Each scene shows the same named points in several views. A view is turned or mirrored, and shifted as a whole, has a little noise and may leave points out.
(in the rows, 128 means zero)

Scene 1
View 1
j833: [131 123 113 133 104 142 121 115  90 172  67 105 138 135 132 118 122 108
 132 154 144 114 120 167 116 152 136 168 153 118 133  94 157 104]
j589: [131 122  73 141 112 138 214  97  45 168  89 132  71 189 153  90 103  82
 144 150 165 106 114 135 106 136 140 138 106  82 133 108 178 164]
j161: [122 124  94 130 103 138 167 101  63 168  80 115  97 163 142 115 120 100
 134 152 155 115 115 146 117 146 143 150 130  97 135 105 167 134]
j751: [145 134 127 137 116 132 123 137 112 159  69  90 156 134 135 105 124 125
 137 169 138 120 142 179 118 152 138 170 163 138 136  99 143 110]
j458: [155 131 108 154 131 135 150 148 100 155  76 108 151 153 134  78 103 110
 151 168 148 120 149 178 105 143 127 175 149 136 130  97 145 129]
j591: [118 134 112 125  99 136 148 107  83 170  81 104 120 152 141 129 135 121
 127 152 149 118 119 151 132 153 148 147 143 110 131 102 158 125]
j178: [113 126  91 137 105 141 174 103  57 166  88 122  93 171 138 113 118 104
 133 146 164 119 117 137 122 146 144 144 123  98 130 105 170 149]
j412: [154 159 164 125 113 116  94 164 155 144  69  60 194 113 140 112 143 166
 131 191 123 133 162 200 133 162 148 174 190 169 136  95 119 101]
j794: [141 137 120 141 116 140 123 129 117 168  72  91 167 141 133 119 131 119
 136 155 137 118 137 178 124 157 132 167 164 135 127  94 148 103]
j39: [126 121 113 123  99 132 142 112  75 158  74 104 104 140 138 107 119 113
 128 169 151 117 118 158 116 150 146 162 143 112 143 103 159 121]
j132: [138 133 105 121  97 127 166 102  84 172  72  95 111 151 159 121 127 104
 134 167 134 105 113 161 116 150 143 147 145 100 142  98 163 123]
j447: [160 161 135 138 127 107 173 172 124 127  87  81 150 155 157  72 115 153
 148 205 138 130 170 182 122 147 150 156 156 155 137 109 125 157]
j448: [138 144 106 153 124 140 171 135  94 159  88 112 144 171 139 101 120 119
 148 155 153 122 148 158 126 146 133 150 139 125 120 103 151 145]
j190: [137 121 101 126  94 143 127  89  91 193  59 100 133 139 145 141 132  87
 129 145 130  99 102 168 114 152 135 161 154  96 138  89 172  87]
View 2
j412: [102 136  38 116  84 144 130 133 107 102  86 113 121 150 146 153 103  44
 104 100 111 151 126 111 210  95 118  92 146 165  81 123  74 145]
j833: [142 125 111 133 111 175 135 135 145 124 115 124  94 125 119 138 138 112
  96  98 108 140 102 106 152 154 117 113 141 133 108 167 121 153]
j751: [128 135  92 121 102 160 130 129 128 118 103 117 108 133 130 145 126  92
 100 105 115 136 113 114 167 133 118 106 128 142  94 150 107 152]
j448: [128 146 139 110 115 141 109 115 122 123 112 127 123 107 128 146 140 118
 113 107 130 112 116 134 140 139 118 113 108 126 124 153 112 150]
j161: [128 121 171 130 122 177 122 137 149 139 118 122 112 100 117 128 155 132
 108 101 103 126 112 110 123 178 110 120 114 118 134 182 130 158]
j132: [120 122 144 120 114 171 127 147 139 147 116 119 111 108 115 132 144 105
  92  88  91 146 109  99 142 175 121 115 107 123 124 177 110 146]
j591: [122 127 142 137 114 169 126 140 140 131 110 133 111 101 120 132 145 112
 109  95 105 136 114 105 144 161 111 107 138 130 138 170 112 150]
j589: [130 123 219 108 130 171 105 130 147 153 128 119 119  86 111 123 165 158
 109 107 111 106 108 120  97 196 113 131  71 101 144 191 141 158]
j190: [149 122 115 142 121 181 151 148 152 138 126 127  81 120 102 139 148 109
  72  81  96 157  92  92 146 177 127 113 139 119 120 183 120 145]
j458: [139 134 114  97 107 153 116 115 128 117 113 110 112 135 132 147 128 114
 103 117 132 112 106 133 151 133 122 117  96 130  88 149 126 158]
j794: [137 136  88 134 107 160 138 131 134 113 110 127  96 126 122 147 130  96
  95  94 114 142 106 109 168 138 119 104 152 139 108 154 107 148]
j39: [123 113 141 129 108 185 122 143 151 131 108 113 112 116 127 126 142 116
 107 106 100 134 115 102 142 163 109 114 124 132 111 170 123 161]
j447: [ 88 135 117  80  93 132  96 123 101 123  90 105 155 130 149 146 111  77
 122 118 119 114 135 133 168 116 116 106  75 146  92 132  88 156]
View 3
j458: [132 143 151 104 101  63 173 128 116 123 157 135 172 116 146 138  88 116
 113 107  94 117 142 123 140 159 116 116 104  87 146 137 135 104]
j161: [120 149 150  91 129  62 156 118  98 159 200 138 141 145 122 146  67 135
  85 128 136  82 159 126  85 143 104  97  87  78 137 148 132 142]
j178: [114 148 140  85 136  61 154 120  95 159 202 134 131 148 125 148  77 135
  79 126 138  77 168 126  81 146 109 110  96  70 141 141 131 145]
j412: [109 138 174 164 115  74 199  93 153  94  77 122 167 123 129 103 122  62
 155 128 110 159 127 114 171 168 136  72  91 125 113 125 160 118]
j589: [126 148 144  48 118  59 134 126  71 177 231 139 141 140 126 167  69 152
  56 119 139  51 188 116  82 142  86 122 104  37 154 142 112 147]
j833: [124 148 155 124 127  62 172 119 124 142 166 137 147 136 123 131  69 122
 109 129 120 118 128 139 100 154 123  88  77 109 126 149 141 121]
j448: [122 149 143  97 120  57 158 117 114 138 160 121 152 125 134 134 103 120
  91 119 117 101 157 123 132 162 112 119 112  77 145 133 135 123]
j39: [112 141 157 108 131  73 170 117 106 142 182 149 149 147 133 141  69 112
 110 129 126 100 147 124  89 142 118  85  83  88 129 140 138 137]
j190: [137 153 169 117 120  61 160 115 130 162 178 138 136 130  98 131  52 134
  96 133 130 118 118 148  86 152 103  69  56 112 115 165 133 128]
j132: [122 145 173 100 117  68 154 105 107 157 176 138 146 139 111 137  77 116
 100 131 135  98 151 120 100 144  93  80  76  82 120 150 127 144]
j447: [109 129 169 105  99  80 179 102 104 105 117 129 186 122 155 130 128  71
 130 110 106 113 170  85 174 154 108 103 121  64 140 111 136 128]
View 4
j794: [ 96 144 112 116 121 154 143 131 113 109  84  90 152 136 148 113 127 129
  97 122 171 112 141  97 145 116  99 110 143 118 105 127  91 125]
j132: [ 91 126 148 119 122 155 151 131  99 117 103  99 138 115 136 133 127 128
 128 154 142 136 143 124 167 143  92  56 149 107  87 137  84 140]
j447: [135 166 145 117 158 142 146 162 104  90 160 109 172  58 197 126  83  95
 123 128 155 110 137  99 119 129 114  98 152 137 111 103  92 135]
j412: [106 167  80 106 151 146 149 147 121  93 101  75 159 100 207  74  83 124
  66  94 178  97 143  97 104  88 123 122 158 142 127  97  97 122]
j833: [ 89 128 122 130 120 156 144 122 108 109  83 105 145 137 129 132 137 126
 106 126 159 114 133 106 151 132  90  96 145 111  98 132  90 139]
j39: [100 119 132 140 131 147 152 123  91 119 102 115 149 121 133 142 133 124
 125 138 144 117 134 120 162 144  91  77 158 112 100 127  86 152]
j751: [100 147 119 125 132 152 143 136 114  98  97 101 153 115 156 120 114 116
  98 118 164 108 131 101 132 121 104 105 148 120 107 120  92 132]
j589: [119 113 203 134 115 155 142 127  84 122 134 140 150 113 102 193 149 108
 179 179 129 140 136 117 192 183  80  51 138  99  71 151  80 148]
j190: [ 78 121 127 119 106 161 147 116 112 119  69  95 135 151 116 127 147 139
 110 140 155 131 141 114 167 131  89  78 143 102  88 142  85 134]
j161: [109 117 159 132 120 151 146 118  89 126 111 121 151 130 116 158 144 124
 149 155 143 129 139 119 179 158  86  67 149 104  87 142  83 147]
j178: [123 117 164 129 119 147 141 116  86 131 120 123 160 133 116 164 149 127
 156 156 139 129 144 112 188 159  87  74 146 108  88 143  82 146]
j591: [115 125 135 118 122 149 147 121  93 126 103 102 155 137 133 131 140 135
 132 146 150 128 150 113 172 139  95  79 151 113  97 137  85 141]
j448: [132 149 159 116 124 152 135 138 108 107 130 117 170 111 145 152 126 109
 137 142 161 122 142  91 154 141 100 101 134 118  91 129  85 127]
View 5
j458: [130 153 150 114 127 160  94 119 125  82 136 152 123 121 154 125 130 137
 115 131 129 128 135 144 131 177 131 122 115 137 144 118 165  96]
j132: [165 137 113 106 156 123 103  99 144 109 119 148 136 117 172 138 115 143
 129 131 124 128 110 118 135 143 107 134 153 123 151  85 132 115]
j161: [174 162  95 134 161 127 113 100 152 115 126 136 140 126 169 135  95 142
 134 154 132 128 102 115 156 153  94 127 151 128 149  72 139 117]
j794: [143 116 155  92 155 133 109 118 100  84 160 134 127 119 170 132 139 143
 137 108 149 141 125 125 141 132 125 144 123 149 149 108 152  98]
j833: [156 134 139  99 153 136 118 114 110  82 150 138 131 117 183 139 135 142
 136 121 141 128 119 124 141 147 109 138 132 146 147  84 141  96]
j178: [171 178  95 143 155 139 114 109 146 112 136 131 136 133 164 134  95 142
 138 159 140 132 106 122 164 161  94 125 147 132 150  70 149 113]
j448: [139 159 128 130 138 146  94 114 137 102 137 134 130 137 142 121 110 144
 123 139 136 144 122 133 148 158 125 127 125 137 149 119 171 111]
j751: [136 132 150  97 140 144 104 116 113  86 147 142 124 120 162 130 139 140
 124 116 139 135 130 134 133 150 130 136 125 143 148 108 154  98]
j39: [159 149 113 106 146 137 115 110 126 105 137 146 127 123 168 141 129 134
 130 142 141 131 117 128 140 154 112 133 152 138 153  65 130 101]
j591: [162 139 113 114 161 127 110 110 128 108 144 129 133 127 162 139 114 141
 136 133 145 139 111 121 154 135 109 139 148 139 153  82 143 112]
j412: [108  83 182  46 130 135  86 132  79 102 159 147 106 129 127 138 179 132
 116  82 159 166 150 151 112 115 176 153 129 154 157 140 148  95]

Which points are out of place in each view (at most two, in the order of its rows)? Write - if all are in place.
view 1 => j794
view 2 => -
view 3 => j589
view 4 => j190
view 5 => j161, j751

Scene 2
View 1
j901: [174 156 140 123 133 145 130 145 111  90 124 144 134  79 126 137 122 101
 146 114 153 125 118  71 168 114 116  97  94 160 138 115 155 115]
j648: [205  85  45 130 100 154  52 153 114  85 141  51 125 174  67 119 156 133
 139 138 127 137  69 189  86 105 115 113 142 107 143 197 164 107]
j475: [178 152 128 130 121 144 107 138 125  87 135 132 133 107 120 133 123  98
 151 115 148 126 100  97 144 118 116  92  93 151 142 127 155 109]
j406: [186 116  91 122 103 148  79 148 135  88 152 111 129 129 107 154 135 117
 150 119 160 140  93 160 108 101 119  94 135 120 152 151 155 114]
j552: [172 137  94 149 139 148 113 132  72  65 125 113 137 154 100 127 145  85
 109 141  83 135  77 112 143 161 124 141  90 143 142 171 168  96]
j159: [175 165 117 151 151 151 116 132  91  61 144 168 138 127 130 144 126  58
 117 118 111 129  81  94 146 165 125 122  72 157 153 138 186  89]
j823: [173 129  96 141 145 146 133 141  57  77  93  87 140 132  88 104 144 110
 116 144  86 130 100  82 169 142 118 142  94 154 128 173 162 107]
j9: [158 161 121 148 139 142 127 117  84  68 130 135 138 141 122 143 134  71
 118 127  92 133  84  92 149 161 128 122  78 146 146 142 156  92]
j256: [155 130 112 122 107 131 118 128 117  95 122  96 132 130 107 153 136 117
 148 128 126 145 113 117 140 107 119 100 122 122 147 137 117 119]
j757: [155 128 110 116 111 133 126 138 106  92 119 107 132 117 114 159 133 118
 141 130 133 145 121 116 147 108 120 106 129 125 149 136 125 122]
j846: [170 121  90 132 134 143 126 152  79  77 117 111 135 126 106 146 140 111
 119 138 111 142 110 118 152 128 120 136 119 136 145 162 156 115]
j893: [189 140 120 122 131 148 114 160 114  88 128 144 132  86 122 142 123 111
 142 119 168 134 114 104 154 104 110 101 115 151 141 133 169 120]
j237: [175 151 118 136 137 147 118 147 103  73 138 157 137 113 124 152 122  83
 128 121 135 136 101 106 148 135 118 116  95 149 149 135 173 107]
j235: [172 144 122 131 127 141 123 137 105  85 122 118 135 115 115 132 130 100
 135 124 130 129 104  92 154 124 119 106  97 150 139 138 149 110]
j468: [169 120  87 138 132 144 120 140  69  72 109  89 136 145  94 133 146 111
 114 145  90 143  96 117 150 136 120 140 112 136 141 173 151 111]
j87: [186 116  86 130 118 150  98 154 103  79 131 100 131 130 100 142 140 118
 133 132 134 138  98 137 131 115 118 118 126 128 144 163 161 113]
j8: [179 116  91 125 115 144 106 146 101  90 120  75 131 132  87 122 144 127
 139 132 126 134 102 125 137 107 118 111 123 131 138 165 142 112]
j566: [164 153 116 134 118 145 102 134 128  74 167 170 130 132 138 182 121  74
 136 111 145 144  89 141 116 136 125 101 107 129 168 125 160 101]
View 2
j87: [148 143 144 100 136 132 167 126 125 131 108 154 119 188 131 153 140 134
 157 143 184 103 105 137 128 150 152 129 131 187 120  93 123 131]
j566: [140 163 127 110 174 113 165 153 142 131 105 165  94 183 114 124  93 120
 152 161 136 138 155 105 145 125 125 139 146 156  72  97 136 112]
j552: [169 148 149  78 143  97 176 104 127 113 138 176 110 193 134 189 121 144
 145 118 155 113 151 149 160 156 158 150 140 138 151 106 133 129]
j893: [ 86 127 132 134 159 134 164 111 135 124  98 151 101 192 123 162 117 145
 155 136 167 104 128 126 122 134 122 119 143 193  80 112 125  98]
j648: [221 170 135  81 116 149 162 147 123 155 115 153 126 196 140 137 170 118
 160 152 201  99  41 142 132 177 178 136 137 204 141  62 124 160]
j406: [156 156 127 115 145 145 160 149 134 143  97 148 112 193 119 120 135 120
 154 162 176 110  87 116 126 148 144 122 139 199  88  81 125 128]
j235: [119 117 138 117 156 119 164 110 132 109 120 157 118 190 108 171 122 136
 138 128 156 100 144 136 143 143 135 124 139 171 103 119 131 111]
j823: [136 116 158  94 134 108 174  75 116 100 136 170 124 195 134 212 140 155
 142 104 171  87 146 164 146 161 159 136 131 155 162 120 129 123]
j901: [ 77 105 133 143 163 125 163 100 138 106 110 154 110 191 110 172 110 141
 139 126 148 103 152 130 136 132 120 113 142 183  74 130 130  85]
j757: [111 117 151 111 148 126 165 126 120 114 108 152 136 171 108 133 142 127
 149 154 169  93 136 135 130 140 138 112 122 180  99 115 129 132]
j256: [128 104 152 115 141 131 158 129 122 106 114 148 154 169  94 129 157 116
 139 157 172  82 126 137 134 149 146 101 121 187 101 115 133 141]
j9: [147 131 142  98 161  90 172 107 132 101 134 175 113 194 110 181 104 133
 132 126 130 121 176 136 168 141 143 143 143 132 123 121 137 119]
j468: [149 136 159  80 132 110 174 101 114 114 129 169 127 184 133 175 146 144
 153 125 176  98 137 155 142 163 164 135 124 154 158 106 125 140]
j8: [152 124 145 102 129 134 163 116 122 122 117 154 136 188 121 158 157 129
 145 138 184  87  99 146 134 160 156 120 129 188 126 102 128 137]
j846: [123 138 157  92 139 115 171 108 114 120 115 166 118 182 135 162 139 147
 158 134 176 101 139 144 134 152 151 132 123 164 135 105 124 133]
View 3
j901: [169 134  80 100 135 153 146 115 150 114 119 102 150 101 118 120 119 130
 174 152 106 161 112 116 128 124 117 102 117 102 135 137 152  96]
j552: [133 150  89  96 118  94 135 133 105 124 200  80 140 101 138 117 166  95
 120 186  99 128 172  96  96 152  78 130 143 100 150 126 142  73]
j893: [168 127  59  88 129 157 151 133 156 115 137  94 145 109 124 114 127 143
 158 158 115 146 110 116 109 112 127 126 124 101 153 127 135  95]
j9: [138 140 106 107 127 100 138 135 103 114 169  84 153  86 140 120 157  98
 152 168  84 141 163  99 116 148  83 111 134  90 136 127 154  88]
j648: [167 132  75  76  67 118 132 143 145 147 231  49 120 123 132 132 175 158
  46 185 131  68 181 140  70 110 124 198 151 127 180 130  86 107]
j846: [137 140  61  77 116 120 146 132 114 130 191  95 115 104 130 109 160 108
 118 180 106 131 126 116  99 129 111 142 127 110 153 133 143  91]
j475: [169 132  94 103 119 141 142 126 150 114 136  83 160  99 125 129 130 140
 157 153 106 139 137 118 120 122 117 123 128 104 140 134 136 103]
j566: [159  90  86 100 116 125 162 179 124 104 141  71 174  66 156 116 158 138
 163 152  73 129 148 128  99 107 121 137 136  77 148 111 124 113]
j406: [174 107  74  85  90 144 148 154 153 124 168  66 145 101 133 127 156 163
 111 158 113 105 144 142  94  96 140 166 135 110 164 127 103 119]
j823: [136 177  83  86 123 107 125  93 114 133 197  94 114 123 117 116 147  89
 114 190 119 138 146  98 109 160  82 119 131 114 146 142 157  68]
j237: [153 124  73  96 134 129 150 148 130 109 149  89 158  90 138 110 144 120
 161 167  94 145 137 102 103 125 107 118 131  88 149 120 142  85]
j468: [134 155  75  76 105 102 135 122 105 132 211  94 109 109 130 114 164 102
 102 188 110 124 149 112  99 144  98 144 130 112 148 142 145  84]
j159: [144 134  89 110 144 112 143 149 119 105 151  79 177  88 143 111 147 105
 174 170  83 147 160  85 104 143  77 106 141  77 151 111 145  72]
j87: [155 128  65  81  99 130 142 138 135 128 189  79 127 110 129 117 157 139
 105 175 114 115 141 127  92 118 120 155 132 115 160 131 122 100]
j757: [157 123  81  78 102 135 148 126 126 127 164 100 116  92 127 119 153 128
 129 158 100 132 112 142 120 115 134 140 115 117 133 148 146 123]
j8: [160 137  90  83  85 130 135 121 133 134 189  78 119 111 122 131 157 141
  92 169 118 108 145 139 105 119 129 157 128 126 148 145 125 115]
j256: [161 128  97  85  93 130 143 121 125 127 166  92 117  94 126 129 157 134
 121 153  99 127 126 146 125 116 138 141 116 124 133 151 144 132]
j235: [157 140  88  98 122 131 139 120 130 121 154  94 140 101 125 123 136 125
 147 161 107 142 133 116 117 130 112 119 129 106 141 139 146 101]
View 4
j9: [130 136 135 165 155 148  88 103  97 120 110  99  94  99 149  84 176 130
 134 113 123  58 151 162  86 125 173  96 141 140 126 157 109 113]
j757: [137 135 130 147 139 154 135  96 115 135  89 120 113  94 136 116 166 122
 129 108 133  92 116 139 112 124 143 116 164 146  98 158 144 138]
j552: [161 148 141 164 174 153  85 111  79 111 140  75 106 104 156  91 172 129
 133 122 139  43 150 168 103 139 193  94 128 143 118 180 115 130]
j235: [131 140 130 137 140 148 121 101  91 149 106 102  99 106 145 106 167 133
 138 114 122  76 141 144  93 128 160 127 140 127 124 159 128 126]
j648: [208 148 140 171 171 167 145 112 115 109 181  83 162  82 153 133 167 168
  98  85 176  52  53 150 141 157 170 126 163 135 103 221 142 201]
j475: [121 136 127 130 126 150 127  99 100 158 110 116  94  97 144 102 174 153
 134 104 118  84 127 143  81 129 152 140 146 110 137 157 118 130]
j566: [107 116 141 168 139 174  88  97 130 129 117 133  80  93 157  77 187 155
 140  87 108  78 129 171  76 137 157 116 174 115 146 158 108 135]
j87: [163 137 137 152 156 166 127 105 107 130 133 100 121  98 152 117 167 143
 129 102 143  75 105 150 121 146 163 125 159 135 105 183 141 169]
j846: [154 138 135 157 167 164 108 112  94 126 117  96 106 109 153 110 166 119
 140 120 137  78 140 157 126 141 171 111 151 152  97 172 145 150]
j237: [121 128 136 146 146 168  94 106 102 144 117 114  83 108 159  91 177 140
 150 109 111  80 150 164  92 140 169 122 152 120 136 155 119 138]
j8: [172 148 132 144 149 149 139 104  95 132 124  89 131  94 138 126 158 135
 119 112 149  72 102 138 121 135 159 125 145 139  98 181 143 155]
j893: [125 133 132 124 133 172 131 102 106 166 105 122  88 107 155 114 169 142
 150 107 114 105 132 146 100 142 151 149 157 115 125 155 137 151]
j468: [170 148 140 158 173 150 104 113  80 114 125  78 114 107 151 112 163 116
 132 122 150  61 138 158 124 137 180 102 138 157  92 178 138 143]
j159: [119 132 138 153 152 163  73 106  87 134 127  98  74 108 167  71 182 144
 148 112 107  58 169 178  74 140 186 112 139 118 152 159  97 121]
j901: [110 136 129 118 121 153 128  97  95 173  90 118  80 112 145 106 164 137
 150 120 106 100 150 138  81 126 147 145 142 117 132 141 130 123]
j256: [141 138 128 153 132 141 139  93 113 131  92 114 123  87 128 117 166 130
 120 103 138  85 106 133 103 116 139 116 154 143  99 162 140 133]
j823: [170 158 137 137 167 139 109 115  55 135 121  61 109 117 151 112 155 110
 138 143 143  59 164 150 120 133 188 107 115 150 103 171 133 127]
View 5
j552: [149 186  93  74 148 176 127 127 116 119 102 157 187 148  95 115 104 134
 139 143 176 100 126 155 197 129 130 170 197 118 140 142 146  89]
j823: [150 173 100  76 143 169 109 135 130 117 106 171 165 161 117 115 121 134
 117 106 172  88 137 147 172 113 112 191 213 127 130 129 148 118]
j87: [149 172  83 118 141 179 157 107 118 136 129 170 156 164 121 139 139 161
 166 130 153 121 158 168 186 107 123 163 160 110 149 147 139 117]
j566: [117 155  88 114 143 165 157  90 117 142 140 144 155 144 105 144 112 119
 202 194 148 145 107 165 201 129 126 111 135  94 138 165 154  82]
j9: [126 171 109  83 147 160 114 117 128 119 106 149 164 137 104 116  99 107
 155 162 164 111  96 148 189 129 128 145 189 117 126 145 152  80]
j475: [140 142  97 117 152 155 128 100 136 131 124 164 124 167 132 120 125 113
 172 163 136 134 119 163 165 109 107 136 153 100 122 142 142  98]
j235: [133 155 105 109 144 160 121 110 136 129 121 164 132 162 131 123 128 116
 159 143 148 118 120 154 169 112 109 148 174 108 123 139 148 107]
j159: [135 144  81  67 147 158 118 115 128 124 114 138 161 147  96 116  90  95
 160 185 160 117  93 151 190 144  99 145 175 101 131 150 159  82]
j846: [129 177  96 102 131 177 141 116 122 134 133 163 160 156 116 144 129 145
 149 122 169 105 142 147 187 115 117 166 187 119 137 149 155 126]
j901: [127 126 101 115 137 147 108 100 148 136 134 161 101 168 142 126 130  91
 170 154 136 127 109 149 152 111  84 138 166 101 114 141 160 118]
j237: [133 147  82 101 141 163 138 102 127 136 131 153 145 160 113 133 120 116
 174 167 147 125 120 160 183 122 102 140 157  99 136 148 154 102]
j256: [116 175 125 144 145 169 145 101 130 133 130 179 132 152 141 138 143 140
 176 128 152 130 137 160 172  95 145 138 167 122 125 143 140 115]
j893: [136 133  83 118 135 161 138 100 138 143 145 159 116 171 135 140 134 115
 173 150 140 127 131 159 165 110  81 145 151  94 131 148 157 124]
j406: [149 167  80 141 152 176 180  93 111 140 139 171 145 170 127 143 145 161
 192 156 137 144 161 183 191 104 130 138 124  95 151 150 133 105]
j8: [148 180 103 128 151 178 149 113 118 130 121 183 148 169 132 126 144 162
 155 114 150 114 163 167 175  98 134 164 168 116 141 134 132 121]
j757: [116 170 122 141 133 167 142 102 133 139 138 169 128 154 139 149 141 137
 175 125 155 123 136 153 173  98 130 134 171 122 124 147 149 121]
j468: [141 191 102  97 138 180 136 124 117 125 115 167 178 152 113 130 123 153
 138 114 175  98 148 150 191 115 131 177 199 126 141 141 146 117]
View 6
j237: [156 164 138 105 156 151 111 184  91  94 118 145 144 148 118 168 113 146
 117 162 153 115 151 136 140 129 120 114 140 171 107 147 141 168]
j901: [170 164 140 112 164 125 119 190  73 117 115 130 139 137 114 166  96 142
 153 161 132 111 122 138 102 132 115 123 154 143 100 138 147 151]
j893: [170 159 156 105 159 125 117 180 100 107 116 130 125 141 118 148 113 142
 126 175 140 101 144 141 116 130 123 121 144 133  94 141 144 146]
j823: [143 182 139 137 192 155  95 142 101  82 108 176 124 184 115 176 127 119
 139 139 137 101 117  79 135 133 113  96 100 188  91 148 103 117]
j406: [187 135 163  91 158 141  95 136 129 105 106 130 102 133 138 133 138 152
  84 166 161 108 176 145 158 145 129 121 112 103 121 131 135 150]
j552: [142 173 127 123 175 179  85 150 102  72 110 172 136 170 118 181 132 130
 105 136 165 120 145  99 163 139 116  96  93 195 107 149 110 146]
j468: [150 160 147 132 186 155  97 123 120  88 113 180 120 181 123 166 144 135
 107 149 150 111 140  81 157 139 114 101 101 183 109 146 109 124]
j8: [173 148 157 118 185 144  91 116 121 106 102 157 102 157 132 150 138 134
 114 152 149 106 137 103 144 145 114 113 100 130 111 137 114 119]
j87: [168 148 159 110 173 145  97 135 127  93 106 153 108 157 129 145 139 139
  95 163 154 105 157 115 154 136 123 112 106 137 108 142 121 134]
j235: [170 165 140 115 173 142  98 152  89 102 106 146 126 146 119 167 109 135
 138 146 143 112 129 118 127 141 112 112 117 141 107 136 128 139]
j9: [145 168 113 121 170 174  96 166  75  89 113 162 152 156 120 191 111 147
 125 130 159 133 141 114 148 140 106 102 117 197 124 146 130 163]
j648: [185 139 168  97 177 161  63  86 164  82  91 157  71 157 142 132 168 129
  57 150 182  95 181 105 182 148 136 102  54  99 116 134 101 114]
j566: [167 138 130  91 143 162 110 173  96 103 116 136 141 128 130 161 119 172
  89 162 175 135 179 159 161 141 120 123 141 155 137 140 155 190]
j757: [174 136 155 123 176 131 122 132 104 129 116 157 122 150 127 148 126 158
 122 164 134 121 137 114 140 146 109 129 139 142 127 134 140 139]
j256: [181 131 146 118 177 134 110 118 102 130 111 155 115 145 132 152 128 161
 123 152 138 124 135 113 146 155 105 126 126 136 134 125 138 137]
j475: [176 155 135 103 159 141 100 172  82 108 108 131 132 131 121 164 104 142
 134 150 150 114 140 138 121 142 115 118 127 130 112 133 140 154]
j159: [144 180 118 108 155 176  96 203  76  73 115 146 159 150 112 192 104 138
 119 143 167 125 154 137 145 130 116 101 126 197 111 152 133 179]

Which points are out of place in each view (at most two, in the order of its rows)? Write - if all are in place.
view 1 => -
view 2 => j256
view 3 => j8
view 4 => j9, j566
view 5 => j237
view 6 => j235
